Points on a hilly landscape, in no order, each with its height.
From any point a climber steps to the highest of the 2 points nearest to it. It stops when none of these is higher. Distance is the straight distance between rows; heights are no part of it.
(1081): 14  12  -16  -6  16  23  12  -18  -3  0  -2  18  2  2  -9  1  -17  -20  -33  -14  -33  32  8  42  9  40  -43  -33  -26  -29  36  16  -12  13  25  8  -26  -1  33  41  4  1  13  16  -21  (h 12.2)
(1244): 6  27  0  8  1  25  41  -22  7  -6  16  5  -16  -8  15  17  31  -16  -27  -21  12  28  23  45  -8  8  -22  -7  11  -3  15  11  5  -19  -17  26  -25  -11  -12  7  1  -14  -4  -5  2  (h 64.6)
(360): 25  -8  0  4  9  19  -27  -27  -16  -5  5  15  26  27  -10  -19  -51  -16  14  -11  -8  21  -9  15  -4  42  -26  -19  -19  -15  10  5  11  11  16  -23  30  19  34  14  -13  -3  -12  24  -3  (h 11.4)
(557): 13  -25  19  -26  10  22  38  28  -23  3  -8  21  -7  17  27  -3  -12  -13  20  11  -6  19  31  -16  0  -16  -23  4  19  36  58  17  -27  -34  -14  2  3  -2  9  -12  11  -5  -11  5  28  (h 38.5)
(517): -41  -29  -7  48  -44  10  5  12  2  -7  15  -6  -9  0  8  19  35  1  15  38  27  15  11  -17  -33  -22  -1  28  -2  -13  -11  -32  -20  -13  -2  18  -27  -14  -1  23  14  -22  -20  -36  32  (h 28.9)
(312): -22  2  -39  9  -21  -2  4  14  12  35  14  -8  -2  3  15  -9  -16  -10  -25  23  -20  42  1  -15  16  32  -19  -24  17  24  51  21  10  -39  12  15  -17  6  -8  27  7  16  2  -6  -29  (h 36.6)
(481): 7  -5  -10  17  24  43  48  1  -4  -18  -3  33  2  -6  -6  5  19  -42  -1  -22  29  13  17  11  -37  39  -5  0  22  -7  3  18  -9  -6  18  6  10  -4  -17  -22  -11  23  -42  33  -2  (h 42.1)
(801): 0  2  8  -23  50  -34  -18  10  12  6  -8  -1  10  -7  -37  -6  33  0  19  -7  -25  -38  -10  -12  -12  -35  22  9  -16  -23  -26  -12  1  45  30  0  3  13  2  -11  -16  25  30  9  -2  (h 20.1)
(809): 6  -8  1  18  -12  39  -7  2  -29  -33  -5  -16  -2  2  9  -27  12  4  -43  -12  14  -3  -24  10  19  -2  23  -16  23  24  -1  -20  5  -11  -13  -25  11  -16  -6  2  33  2  18  41  -13  (h 44.6)
(378): -3  8  -5  -47  37  6  30  41  7  32  -23  36  -3  -13  -21  -22  -2  -43  1  -16  -47  21  7  -32  -35  16  22  29  14  14  4  24  -13  -16  37  3  -20  -22  9  -3  -9  45  -14  -7  -6  (h 51.8)
(7): 4  16  16  -38  -8  14  7  33  -12  4  -33  -1  -29  -17  6  -5  -8  11  -22  0  -32  -9  4  -20  34  -23  16  21  0  36  1  -17  -19  -24  -18  3  -21  -40  -1  14  30  16  29  -8  0  (h 17.0)
(266): 21  18  33  -2  6  12  17  -21  -15  -23  -6  10  -15  -10  17  18  9  26  -9  -24  9  2  18  46  10  -9  -26  5  11  -19  16  2  0  5  -44  6  2  -4  4  -7  6  -26  3  5  12  (h 75.8)
(479): 22  13  26  -13  15  -10  0  -7  14  2  -7  -19  5  -13  -17  5  38  6  6  2  -12  -55  -12  -15  1  -37  -1  -12  -29  -19  -15  2  -10  34  25  10  -19  3  17  -2  13  8  33  3  1  (h 23.2)
(530): 6  -12  7  9  18  9  -20  -11  2  -2  6  6  27  12  -21  -22  18  -9  11  -16  4  2  -5  -2  -45  4  11  18  -3  -30  -40  -13  16  15  6  -6  -1  6  -5  -13  -29  7  -12  -4  4  (h 7.2)
(5): -2  2  -6  -38  36  18  9  15  13  21  -13  24  30  -11  -14  -32  20  -36  -4  -26  -32  16  -18  -26  -26  15  17  17  5  13  -8  -3  -12  4  39  -7  6  -13  -3  -18  -8  53  -2  26  -16  (h 57.8)
(320): -43  -44  -13  -7  1  -36  -26  11  9  34  10  -27  26  29  21  -17  -4  8  42  19  5  -8  -20  -31  12  -4  -28  -4  -8  25  50  18  22  -2  13  -14  41  40  2  -32  -15  17  -19  17  -1  (h 16.6)
(329): 18  12  15  -36  -12  -12  -20  20  -1  -2  -23  -25  -16  -10  -3  -12  -27  14  6  10  -3  -68  -13  -47  53  -16  11  -20  -24  38  -7  26  3  -11  -5  -14  23  0  -19  -25  10  11  32  11  -24  (h 27.7)
(245): -7  3  -18  -2  26  -38  -17  15  -7  -1  -18  -17  -22  30  -20  -7  11  40  -19  5  -1  -8  -2  7  21  -13  11  -8  44  -23  11  12  35  16  5  1  2  29  -27  -16  -17  15  25  20  -21  (h 65.5)
(1120): -26  -34  -22  -7  32  14  20  35  -18  -10  -25  16  5  -8  -4  -10  -4  -15  18  13  -3  5  -5  -15  -11  11  -7  8  9  18  47  -5  -29  5  39  -14  29  10  -4  -26  -8  44  -19  52  0  (h 36.7)
(641): 4  21  -31  48  17  -39  -13  -35  0  -2  38  -26  6  5  -2  31  32  7  -44  -14  30  -5  -4  30  16  -25  28  -28  21  -1  -7  -13  21  21  -2  10  -17  16  5  15  16  -22  15  14  -2  (h 36.2)
(391): -37  0  -22  8  14  9  15  18  -5  -10  -18  -1  -23  -2  -9  4  22  -9  -45  0  9  17  0  25  -8  16  7  2  24  -17  14  -4  -7  9  10  3  -26  -12  -26  4  -10  18  7  17  -20  (h 48.2)
(410): 28  1  -30  52  -12  17  36  -23  -12  -13  37  7  22  -9  -8  33  8  -27  19  9  25  6  5  4  -19  7  28  -37  -12  13  -15  -13  -13  9  32  20  6  8  27  24  30  -1  -21  22  15  (h 23.7)
(376): 55  24  17  9  5  14  39  -21  -10  -12  3  -1  0  -3  -20  13  25  -2  -4  -9  -4  -26  5  10  10  -16  -1  -37  -14  -5  -13  22  3  20  14  32  -14  8  24  4  31  -6  27  19  5  (h 18.9)
(865): 26  3  12  14  -3  -32  -11  -39  -20  6  31  -3  25  12  28  17  0  33  26  -2  3  -4  -2  17  28  -30  -5  -26  -5  20  14  -11  7  7  -30  5  33  28  31  14  35  -33  11  4  27  (h 28.3)
(575): -29  -4  -1  -10  -2  -23  16  30  21  40  12  5  -13  -4  4  1  35  -13  3  23  -18  30  26  -23  -41  -23  2  47  9  3  15  -1  -9  -20  -2  26  -59  -12  6  5  -11  3  -11  -51  22  (h 6.9)
(1257): -43  0  7  -2  -46  -18  -20  -16  34  9  9  -24  -25  -14  38  23  -12  20  -20  2  13  3  2  17  29  5  -44  13  -13  -13  19  -3  -8  -4  -41  -5  -20  -19  -6  12  -3  -35  -5  -22  -23  (h 14.4)
(1140): 39  2  -6  3  12  31  19  2  -25  -9  -13  15  4  8  -13  -5  -8  -7  -17  -4  -22  7  -5  16  6  27  0  -33  -4  -10  4  12  0  10  31  10  -6  6  28  23  17  19  14  28  -12  (h 15.0)
(1046): 17  29  5  -20  54  -22  38  14  -21  2  -12  29  -7  0  -32  -6  31  -9  -5  -39  -14  -9  15  19  -24  -4  50  -8  28  -5  -18  24  24  5  9  13  2  -4  -6  -11  -8  23  15  16  -8  (h 52.7)
(1070): -20  -9  -6  17  -11  -7  1  7  9  -13  -3  -30  -10  -3  -5  6  23  4  1  11  30  -33  -9  -24  6  -18  9  -4  5  10  -8  -4  -2  3  2  4  1  4  -21  -21  8  7  1  5  1  (h 37.7)
(1088): -4  -11  22  0  -58  -9  -6  30  -16  -6  -35  -10  -55  12  2  6  -11  50  3  31  13  -20  25  -37  40  -49  -18  23  24  -3  -14  12  2  -25  -42  9  -16  -3  -9  2  13  -24  0  -35  7  (h 27.6)
(1294): 8  29  -31  37  13  -21  9  -49  28  12  58  -20  17  0  8  21  36  -27  -54  -23  31  7  -3  28  -12  5  12  -33  13  16  -3  -7  36  2  13  7  -25  0  -17  0  -12  -1  1  11  -18  (h 40.8)
(938): -8  -34  -4  33  -11  18  21  21  -20  -10  -6  6  -3  15  1  -6  31  4  27  23  29  20  13  -3  -31  -18  6  17  24  2  10  -15  -7  -11  -6  12  9  14  2  0  9  -1  -24  -5  40  (h 30.4)
(108): -4  -29  2  2  6  8  34  24  -20  -7  1  12  0  19  18  3  4  -6  34  17  34  14  36  -16  -38  -19  -8  10  37  27  47  9  -5  -32  -16  7  22  21  -8  -34  -9  -2  -28  -1  35  (h 33.9)
(195): -2  -15  23  -8  -31  30  -13  -6  4  9  5  -4  17  19  18  -12  -7  2  20  8  -14  10  -12  -8  3  10  -35  6  -18  -3  6  -9  -4  2  -8  -2  -4  -7  17  10  8  -11  -8  -11  8  (h 10.1)
(1238): -6  -2  16  19  -40  41  -3  -24  15  4  16  -1  15  -1  17  6  3  -22  6  0  6  19  -6  -2  -30  14  -26  19  -29  -16  -27  -16  -14  1  -4  3  -29  -22  9  22  11  -26  -17  -31  12  (h 7.5)
(797): 3  -38  -15  17  -4  -6  11  36  -42  -3  -18  7  -3  26  -5  -10  -16  14  44  38  13  -14  4  -37  3  -16  8  -25  18  23  20  11  -5  -8  18  0  38  32  18  -15  14  15  -7  31  19  (h 23.4)
(586): -10  -2  25  -33  0  4  2  17  1  -15  -27  18  -24  -19  8  15  -36  11  27  10  -14  -9  12  14  1  -5  -13  37  -27  -20  6  -9  -35  12  -19  -11  4  -16  7  -1  -8  -6  -3  -18  18  (h 51.9)
(1123): 18  41  -8  13  0  3  33  -39  9  17  28  32  5  -4  -6  18  0  -25  -18  -25  0  44  21  42  -20  28  0  -7  0  -18  -19  27  13  -21  -4  28  -40  -14  9  32  -15  -15  -22  -35  2  (h 57.4)
(495): -9  -29  23  -4  -27  14  9  36  -15  -23  -41  5  -42  -1  -18  6  -4  19  21  34  -6  -16  16  -12  -2  -18  -29  32  -16  -39  0  -5  -36  12  -8  4  -19  -5  28  10  9  -13  4  -24  22  (h 45.0)
(975): -41  12  11  -19  -16  -21  -2  -17  54  30  22  -11  0  -20  31  26  19  -1  -12  3  -2  14  6  -9  -4  2  -45  25  -16  8  25  -5  -3  -4  -17  1  -33  -10  -16  -10  -20  -13  -10  -29  -2  (h 11.2)
(598): -18  3  -25  34  -29  20  -7  -40  9  3  37  7  27  -12  14  14  -21  -39  -10  7  3  33  3  16  -13  30  -21  -17  -37  -10  4  -18  -32  4  20  -4  -18  -13  31  52  20  -29  -16  -9  -4  (h 5.0)
(424): 9  -9  7  31  -16  0  -17  5  -2  -34  -9  -12  -16  0  -33  5  -8  14  2  2  34  -27  1  5  -19  -9  57  16  5  -29  -77  -22  3  9  -17  -8  12  -12  -27  -12  -10  -18  -11  -23  18  (h 18.3)
(1262): 15  1  20  11  17  -31  2  -25  -2  12  26  7  16  6  22  21  18  24  42  9  -2  -1  18  17  -7  -36  -23  4  -6  -11  17  -7  -6  16  -22  12  13  32  33  -4  10  -20  -2  -15  38  (h 25.0)
(414): 21  -4  11  24  -23  28  -17  -9  -35  -30  -7  6  -7  5  5  -20  -26  19  -29  -10  -4  34  -5  42  5  6  14  7  13  -12  -24  -35  4  -9  -23  -12  -5  -27  19  38  16  -28  5  -6  3  (h 51.3)
(839): -26  -12  -18  26  -62  9  -15  -1  -1  23  31  -18  6  19  33  -14  -10  0  -16  21  0  43  -11  -13  29  16  -17  -17  7  26  20  2  17  -44  -17  11  -9  -5  9  33  24  -18  -5  -22  -14  (h 32.1)
(162): 21  -8  43  -16  -2  1  -38  -29  0  -18  5  -13  11  -8  18  -11  3  20  13  -14  -16  -48  -22  -7  28  -34  -3  -4  -43  2  -22  -15  -22  24  -21  -21  13  -9  22  -2  36  -15  33  2  7  (h 29.0)
(27): -8  -17  -17  26  9  -13  -23  2  -6  -12  -1  -36  3  30  -20  -25  6  27  -24  2  27  -23  -20  0  15  -1  21  -32  42  -6  2  16  46  9  -1  -21  26  35  -42  -32  -20  9  13  45  -33  (h 75.1)
(1021): -26  -4  -23  13  -28  16  9  -11  8  22  25  -3  15  -4  32  13  1  -29  -5  20  -11  29  7  5  18  15  -48  -28  -30  13  47  -3  -32  -11  12  10  -18  -2  30  44  45  -13  5  4  -5  (h 2.8)
(744): 31  24  6  -13  45  -55  -13  -10  -15  23  6  23  6  16  -10  1  -5  41  15  -9  -30  16  14  23  -10  -15  9  -4  10  -21  -5  9  35  2  -15  13  12  39  13  4  -21  -3  17  -14  9  (h 19.1)
(99): 24  17  -7  -35  56  -5  -4  9  3  11  -6  10  29  -13  -25  -33  9  -25  -25  -43  -39  -7  -26  -8  -8  7  36  -4  8  20  -22  -3  13  6  39  -18  14  -4  -12  -12  -18  44  20  45  -40  (h 52.0)
(791): -30  -1  15  14  -35  -29  -12  -18  24  -16  -6  -31  -36  -12  10  34  11  38  -11  7  20  -24  8  11  43  -38  -37  2  -6  -31  5  5  -22  21  -28  1  -16  3  8  1  12  -35  6  -13  2  (h 18.4)
(223): -27  -14  -15  -20  23  -32  -4  13  11  3  -14  -7  -7  10  -2  12  -18  8  25  21  -5  -12  5  0  18  11  -40  -14  -18  -17  60  23  -3  24  23  -5  17  32  9  -14  -27  6  -5  13  -3  (h 12.7)
(818): 21  -18  -9  2  27  31  -35  -30  -11  1  11  28  45  27  -20  -42  -4  -23  10  -24  -10  34  -4  2  -44  39  -19  24  -3  -24  -13  -8  15  11  20  -25  20  17  23  -2  -27  6  -20  11  5  (h 9.1)
(1261): -30  -20  -32  19  -10  -5  -2  -3  8  23  22  -1  19  7  0  12  -14  -21  25  38  -14  16  -2  -12  3  21  -42  -18  -39  -9  39  4  -22  10  42  10  -8  23  37  37  7  -1  -15  5  -4  (h 1.1)
(249): -2  -21  0  19  -7  -5  -35  -21  14  -15  -6  -6  9  16  -30  8  -34  -9  15  4  25  -10  -6  9  -17  38  -31  -9  -23  -66  -21  17  8  41  30  -13  -7  20  5  -10  -49  -11  -14  -7  2  (h 5.1)
(570): -16  20  -34  28  -5  -32  9  -21  28  39  54  -20  23  -9  11  23  39  -15  -12  8  11  10  -1  -10  2  -6  12  -19  4  36  13  -10  13  -18  14  20  -20  7  -6  9  4  7  -5  -14  -3  (h 36.4)
(541): 31  30  6  -19  27  12  -10  -21  8  -16  4  -4  27  -14  -14  -31  -4  -19  -34  -53  -1  -28  -16  3  -6  8  37  -8  4  24  -36  -3  23  3  4  -35  20  -17  -34  -26  -10  17  17  36  -40  (h 53.5)
(523): -8  11  7  -18  -1  17  26  34  1  3  -41  3  -37  -8  -15  -11  19  -2  -49  -16  -8  2  5  6  -11  1  18  17  42  -4  -14  21  17  -20  -13  13  -34  -35  -41  -8  -7  21  14  -11  -21  (h 55.5)
(383): -13  31  -12  -8  52  -41  21  4  -4  -1  5  2  -19  -4  -18  17  31  2  -15  -21  9  -14  5  23  -9  -19  25  -2  33  -3  0  8  25  13  6  14  1  13  -33  -21  -21  17  17  27  -10  (h 57.9)
(470): -16  -1  -5  22  -51  31  4  7  -20  -23  -13  8  -37  -7  15  11  -31  13  -15  11  8  38  15  36  12  13  -12  7  7  -18  6  -10  -22  -23  -37  7  -10  -28  3  39  17  -36  -11  -24  -4  (h 43.9)
(84): -25  -3  3  -2  -37  -36  -8  17  0  -13  -20  -25  -46  -3  7  37  -8  29  6  30  25  -36  26  -23  52  -42  -31  14  -1  4  14  13  -25  -4  -27  4  -9  0  -5  -7  16  -20  -2  -22  5  (h 22.7)
(1216): -1  -16  -19  48  -48  -1  7  -7  -23  12  32  -17  3  23  21  0  17  13  6  27  19  29  -4  -8  20  -18  -5  -30  20  25  21  -4  16  -31  -1  30  -3  14  26  33  43  -11  -4  -3  7  (h 28.1)
(1025): 8  -30  3  -14  -1  18  2  42  -30  -9  -39  18  -8  11  -23  -32  -32  3  29  25  -26  -17  -10  -38  13  6  18  -6  -4  16  -2  6  -10  1  23  -8  20  6  9  -6  3  34  10  22  -4  (h 27.4)
(1082): -45  -17  -2  -15  17  -9  -6  33  9  26  -13  3  -5  -5  6  -17  31  7  -11  11  -25  36  -2  -11  -27  -15  5  47  16  0  19  -25  -14  -2  -2  6  -22  -20  -3  3  -10  12  3  -22  15  (h 5.2)
(540): -8  -21  -15  24  -8  -9  -3  -16  19  22  21  -6  22  14  -18  17  7  -17  34  31  -9  -1  -5  -24  -24  9  -22  -18  -45  -27  -11  -4  -12  31  53  14  -23  20  35  25  -9  6  -12  -17  16  (h 1.2)
(787): -42  -7  -35  27  -10  -16  -13  13  4  -7  3  -18  -13  2  -5  16  -2  6  -16  17  18  9  -8  15  -1  8  22  7  16  -6  -2  -22  -3  2  -1  -2  -5  -6  -20  16  -8  0  1  -4  -3  (h 43.3)
(1289): 2  12  16  -45  -5  -5  -2  21  27  -17  -32  -18  -27  -35  -8  19  -24  -4  3  7  4  -60  -1  -25  24  -6  6  7  -34  6  -17  18  -25  11  11  -6  3  -19  -18  -27  -5  4  12  -4  -9  (h 35.5)
(705): 10  6  -13  47  0  -53  -30  -52  3  -2  53  -24  23  4  20  33  19  23  -3  -4  28  -8  -4  28  21  -30  7  -25  -4  -1  8  -15  5  28  -16  4  11  28  32  19  22  -34  11  -2  24  (h 32.2)
(48): -2  20  -33  -29  9  -22  4  22  35  49  11  6  -2  4  2  -12  -20  -10  -25  0  -35  39  -4  -27  6  30  15  -10  30  32  28  32  31  -37  12  14  -17  1  -21  3  -19  27  -2  -21  -32  (h 41.1)
(287): 22  30  24  -23  -12  -13  8  11  4  7  -8  -1  -31  -8  -1  0  -3  25  -8  -10  2  -20  18  -8  4  -24  36  17  27  13  -52  9  34  -31  -37  4  -3  -20  -35  -19  -6  -14  6  -41  -9  (h 41.0)
(1186): 21  22  2  -18  -19  27  1  -21  21  21  9  13  10  10  13  -7  -44  -15  -14  -21  1  45  -1  2  -8  50  -6  13  15  4  -19  23  27  -40  -19  -9  -2  -21  -22  -1  -22  -8  -28  -30  -10  (h 37.2)
(157): 51  24  37  -4  -9  23  2  -41  -2  -1  25  16  22  10  23  -4  -8  -1  13  -21  4  2  4  17  -8  -5  3  3  -4  13  -35  1  18  -20  -42  -1  22  -8  -3  -11  9  -23  -11  -24  11  (h 26.7)
(1064): 5  -8  4  -12  3  23  -23  18  -27  -11  -33  -13  -6  20  -1  -42  -5  29  -50  -16  -15  7  -27  18  24  8  10  -4  35  6  13  -5  28  -12  -13  -28  11  -5  -18  -8  5  12  33  35  -32  (h 53.1)
(41): 8  2  0  5  4  4  -17  13  -32  -5  -6  17  3  2  2  -19  -6  20  -11  -1  -24  22  -13  17  9  -13  57  22  15  13  -28  -39  -4  -7  -18  -3  1  -15  18  29  23  6  16  -14  14  (h 44.8)
(238): 0  -5  5  -21  15  7  -22  2  1  -24  -25  -15  -7  5  3  -41  -9  22  -19  -23  6  -26  -20  2  16  13  3  -11  23  9  2  15  40  -16  -26  -38  38  11  -50  -43  -26  14  17  31  -47  (h 63.1)
(694): 34  27  5  3  -5  30  9  -48  16  24  41  20  37  19  24  -5  -7  -34  -3  -27  7  50  5  6  -21  36  -2  11  11  14  -16  6  15  -33  -20  3  14  -13  0  4  -2  -6  -37  -21  16  (h 32.0)
(355): -33  -4  9  -6  -19  15  20  -2  35  34  13  -1  -5  -6  29  1  49  -7  -16  8  -17  31  13  -8  -24  -5  -52  22  2  -4  32  4  -10  -21  -7  24  -59  -17  0  5  -2  -12  2  -34  5  (h 8.9)
(915): -11  -7  28  -46  13  21  31  41  -7  -10  -33  21  -22  -12  8  9  -19  -21  19  11  -12  -11  25  -16  -3  -10  -23  31  -20  19  34  -4  -56  -2  -5  0  -7  -25  6  -9  6  3  -7  -3  16  (h 45.2)
(1069): 12  -2  1  -4  14  -10  15  21  -15  -13  -35  26  -23  10  -42  -5  -21  0  12  -4  12  -8  16  13  -25  24  26  6  18  -45  -31  32  26  7  2  5  5  12  -25  -17  -46  10  -17  -13  5  (h 11.5)
(307): 27  37  21  -25  15  -26  17  -26  -1  5  -4  3  -21  -6  25  25  -4  31  -14  -18  -7  -4  17  32  41  -19  -31  -24  5  3  38  23  9  -3  -31  14  3  14  10  -7  8  -20  24  11  -5  (h 63.9)
(1026): 42  1  22  17  -13  19  -2  -11  -14  -16  -4  24  3  7  -3  -3  -20  11  37  -2  22  -10  16  6  -18  -1  38  10  0  -1  -61  -4  10  -11  -31  -4  30  1  -15  -10  0  -15  -17  -38  19  (h 22.5)
(979): -5  -27  28  0  -17  -2  -6  8  8  2  0  -24  6  1  4  2  30  4  48  23  18  -52  4  -52  -8  -44  -5  13  -20  16  -4  -3  -12  6  -5  -1  6  16  -10  -31  9  -5  -5  -8  26  (h 31.9)
(883): 18  42  -10  -27  12  -31  -1  -16  8  -3  -8  -4  -20  -16  9  29  -46  23  -18  -13  -3  -15  2  35  50  16  -3  -22  -5  8  19  22  7  1  -18  -4  16  8  -14  -1  -9  -17  10  1  -23  (h 53.7)
(662): -6  2  9  -5  -24  44  -29  -13  14  -18  -21  -8  8  -15  -8  -13  -23  -25  -28  -10  -1  -8  -27  -10  -7  32  -12  11  -30  -13  -32  -13  -20  27  29  -31  -21  -32  5  9  -4  -12  0  7  -12  (h 22.6)
(877): -23  -40  2  -5  -2  39  -12  30  -28  -12  -35  11  16  -3  -2  -26  -18  -12  31  16  -16  5  -20  -24  3  17  -7  11  -18  -2  14  -19  -40  7  29  -26  33  -4  22  6  10  23  -10  35  4  (h 31.7)
(1275): 29  35  -10  5  31  -12  0  -33  12  -5  32  -5  15  1  -12  -6  11  -25  -51  -53  16  -7  -7  31  -10  15  11  -24  18  -3  -19  8  47  9  8  -7  -4  1  -23  -19  -22  0  0  26  -30  (h 46.0)
(509): -13  -19  0  28  -42  50  -2  -12  10  -40  -7  -26  2  -6  -20  -9  10  -35  -28  4  24  -18  -28  -15  -16  19  -20  -21  -20  -28  -22  -3  -24  24  36  -12  -26  -32  4  7  14  -12  2  19  -11  (h 26.9)
(219): 9  30  22  -25  12  -2  -2  0  11  1  -8  -2  -8  -12  -9  -10  12  5  -25  -29  -16  -19  -7  8  -11  -8  28  15  7  -10  -47  -6  32  0  -15  -5  -22  -27  -25  -4  -15  6  22  -19  -20  (h 47.5)
(699): 12  36  7  -40  14  -6  -9  -14  17  11  0  6  1  -8  25  0  -55  5  -13  -26  -13  22  -2  25  25  39  -9  -4  9  17  19  17  21  -25  -29  -16  26  -7  -27  -16  -24  -4  -7  -3  -23  (h 44.9)
(390): 44  18  -8  14  -1  14  34  -20  -19  14  38  22  28  -11  7  18  -13  -28  25  -6  2  5  1  -6  -2  3  37  -20  -7  52  -20  -14  -12  -14  5  15  25  -1  20  16  31  7  -17  10  17  (h 20.2)
(427): -36  -12  -9  13  -42  25  13  24  -6  -19  -21  0  -36  -16  -12  13  -12  -4  -2  37  1  2  16  2  8  1  -19  3  -18  -25  6  -2  -47  -11  4  11  -19  -22  7  37  17  -21  0  -23  -1  (h 39.4)
(1304): 19  30  -17  -30  13  -11  41  32  15  39  -10  28  -9  -12  -18  -4  -5  -27  -19  -4  -33  12  4  -20  -6  13  28  -8  15  28  7  39  12  -23  28  21  -29  -15  -4  10  -6  34  6  -18  -17  (h 46.3)
(810): -16  12  8  -25  24  -36  -17  -9  24  4  8  -4  22  -34  28  30  -21  -2  29  -11  10  -17  -5  8  14  -8  6  19  -25  34  14  -11  -20  6  -19  -21  41  2  -18  -23  -6  -3  -15  -4  11  (h 49.4)
(112): -21  17  0  -37  11  -56  -10  20  30  5  -13  -17  -13  -25  -6  30  -26  7  22  13  -1  -40  3  -31  19  -18  17  20  -26  21  -6  -1  -7  8  3  -7  11  1  -21  -27  -21  3  1  -23  -4  (h 42.3)
(147): -26  -6  -4  -4  -8  -23  -31  -18  20  20  27  -10  48  -12  23  10  -15  -9  37  2  2  -1  -23  -19  3  2  2  17  -34  30  0  -35  -19  7  -8  -22  32  3  1  -1  1  -6  -24  -13  15  (h 56.2)
(299): 32  -7  -13  30  20  -1  -29  -19  -41  -21  14  13  35  -1  -9  -25  -8  3  -8  -17  -12  8  -15  23  5  -15  56  0  1  17  -35  -51  -1  15  -4  -23  27  3  23  23  18  1  18  23  14  (h 39.8)
(357): -5  -21  7  -6  8  -10  -33  -5  10  -26  -22  -11  -12  19  -22  -12  -28  17  15  -1  18  -27  -10  11  3  22  -17  -18  -9  -44  -1  28  22  21  4  -25  27  33  -19  -38  -46  -1  -2  14  -17  (h 7.7)
(102): 2  25  0  -33  -7  -23  -20  32  1  29  -13  -22  -7  -12  5  -6  0  15  -9  8  -34  -34  -15  -58  46  -27  18  -1  -12  39  -5  -2  5  -9  7  9  -13  -14  -2  9  19  25  38  -8  -20  (h 21.8)
(552): -1  23  -6  -15  51  -52  -14  -10  -4  19  23  19  -9  13  -5  13  17  30  -18  -27  -22  29  11  52  1  -5  -15  3  23  -35  24  4  33  17  -14  12  -19  25  10  6  -37  -4  15  -3  7  (h 17.1)
(208): -3  -26  -1  40  -6  65  4  -12  -12  -31  2  -4  17  2  -8  -18  29  -34  -18  -11  19  15  -19  6  -31  14  -12  -5  -2  -20  -7  -30  -21  21  28  -4  -9  -12  17  10  22  -2  -5  39  5  (h 31.8)
(1164): -27  -42  -35  22  -23  -23  -11  22  -18  19  14  -21  11  24  10  -12  -21  11  40  36  25  -6  -14  -41  31  -5  6  -28  5  45  23  19  18  -20  16  3  40  32  6  -13  6  14  -21  31  0  (h 19.8)
(104): 5  6  14  -8  -27  0  -9  25  -8  -15  -46  -18  -43  7  -7  -13  0  47  -21  8  7  -28  6  -15  26  -28  18  15  31  -5  -36  6  19  -14  -33  -1  -12  -11  -32  -17  9  0  25  -15  -13  (h 34.2)
(45): 45  9  32  -18  18  -24  8  -4  -20  12  -7  28  -5  20  -10  0  3  39  34  12  -30  -9  17  2  1  -41  -9  2  -6  -15  -8  14  12  6  -21  19  2  29  21  -5  10  -10  22  -16  22  (h 21.7)
(1191): -26  0  -11  -17  46  -43  -19  3  10  2  -14  4  -18  0  -7  13  -2  21  0  4  -18  12  2  38  11  16  -31  1  -2  -44  41  5  5  34  8  -2  -12  25  8  -2  -41  10  14  9  -8  (h 14.9)
(715): -11  22  1  -41  -3  19  7  29  1  12  -36  14  -27  -25  7  -9  -31  5  -40  2  -44  27  4  10  25  21  4  17  -2  7  11  3  -21  -19  -14  -3  -31  -40  -3  30  13  5  21  -16  -26  (h 13.0)
(1092): -1  -13  6  10  2  -9  6  -11  20  -6  -7  11  -10  0  -30  27  7  -12  38  22  5  -10  12  6  -33  7  -32  3  -35  -65  -21  17  -13  32  30  16  -27  11  16  -2  -40  -10  -21  -23  21  (h 3.0)
(577): -34  -30  -9  -13  -9  41  -18  24  -1  -8  -37  -6  7  -10  -10  -33  -5  -12  -18  3  -17  15  -31  -13  -10  31  -13  17  -15  -11  5  -20  -29  20  29  -28  -8  -22  0  8  -2  14  8  21  -13  (h 27.3)
(568): 17  -15  -7  54  -2  15  28  -18  -19  -12  29  -3  22  11  -11  -1  44  -3  22  13  38  7  2  0  -34  -10  24  -17  16  5  -19  -13  6  1  14  21  9  21  13  -3  19  2  -16  16  25  (h 26.8)
(822): -13  -1  34  -18  -5  -29  -28  -2  40  30  17  -24  13  -7  4  -6  39  16  38  6  -8  -37  -6  -46  -21  -51  -8  27  -20  6  -25  -13  12  10  -10  -2  -13  7  -16  -31  -14  -1  7  -28  6  (h 27.5)
(633): 5  -26  -4  43  -11  53  -4  -12  -38  -64  5  -8  7  -3  4  -15  12  -16  -18  -21  42  5  -11  35  -12  11  10  -8  15  -13  -6  -28  -13  6  -1  -19  27  -9  5  3  27  -14  -7  43  9  (h 37.1)
(855): -12  21  -10  -25  14  7  -4  2  4  6  -9  11  -7  -23  5  8  -11  -12  -40  -12  -43  15  -4  25  21  23  -5  -1  -24  -8  23  -14  -37  18  9  -6  -25  -21  21  42  12  7  28  0  -17  (h 9.9)
(923): -21  -13  -20  4  1  25  30  25  -6  -17  -13  12  -9  -26  6  10  -7  -34  7  8  16  14  4  -11  -17  21  9  11  7  20  19  -4  -34  -14  16  -4  13  -18  -16  -3  9  20  -27  22  -2  (h 41.6)
(717): -22  -25  0  -18  -6  10  -23  -6  10  29  8  -16  39  22  32  -32  0  -8  22  6  -21  14  -28  -28  12  14  -39  -1  -17  27  42  3  0  -6  10  -17  27  13  12  -10  7  13  -9  21  -2  (h 13.6)
(1108): -8  -4  -14  39  -31  -6  17  -2  17  30  42  -14  17  2  19  22  33  -16  18  27  23  18  10  -33  -19  -19  11  8  -1  34  -4  -16  3  -24  -3  29  -20  -2  6  10  17  -10  -23  -36  30  (h 32.7)
(14): 3  -1  11  -14  6  16  -4  16  -1  -39  -38  9  -21  -13  -34  -5  -26  -2  -13  -16  23  -29  -2  18  -11  19  36  19  1  -32  -63  4  4  16  -6  -15  14  -22  -33  -21  -29  3  -8  -4  -10  (h 14.5)
(1150): 48  7  27  12  13  1  -19  -29  -32  -33  7  3  12  -11  9  -5  1  22  -6  -23  -13  -22  -8  27  19  -36  22  -11  -17  -1  -29  -31  -17  27  -27  -13  14  -6  36  20  44  -21  29  9  22  (h 34.5)
(974): -33  -20  -21  33  -26  -33  -25  -2  15  1  31  -26  15  -16  12  32  -10  0  38  30  28  -11  -8  -20  7  -4  21  12  -25  17  -10  -31  -14  4  4  -4  29  6  2  10  4  -25  -27  -26  24  (h 63.8)
(347): 39  23  -7  16  -20  -10  10  -25  15  31  48  -6  33  5  16  9  6  -6  11  3  8  -8  -11  -29  10  -3  25  -32  -1  55  -20  5  31  -20  2  18  7  16  -1  2  13  2  -11  -5  1  (h 16.3)
(252): -19  -25  -5  -17  30  -21  -15  28  -7  -24  -33  -4  -10  6  -19  -4  -29  17  37  22  6  -31  -2  -8  7  1  -8  -2  -1  -23  22  12  -7  25  10  -19  40  35  -16  -35  -32  15  5  24  1  (h 10.2)
(853): 29  23  11  -8  47  5  53  -4  -6  -7  5  39  0  1  -20  -1  43  -31  13  -44  15  -13  26  10  -50  10  11  -13  28  -10  -8  43  27  -3  10  22  12  4  -22  -37  -18  16  -17  20  6  (h 47.6)
(983): 9  -12  23  -5  9  13  2  9  -10  -16  -17  13  -12  19  -7  -28  2  18  19  -3  1  12  20  15  -26  7  -7  16  23  -37  -9  11  24  -3  -18  0  8  6  -13  -24  -32  1  -9  -16  11  (h 9.4)

Where does a climber stop that starts at each point below?
(1082) | (523)
(252) | (541)
(575) | (523)
(1261) | (877)
(855) | (974)
(983) | (266)
(1120) | (27)
(410) | (586)
(509) | (27)
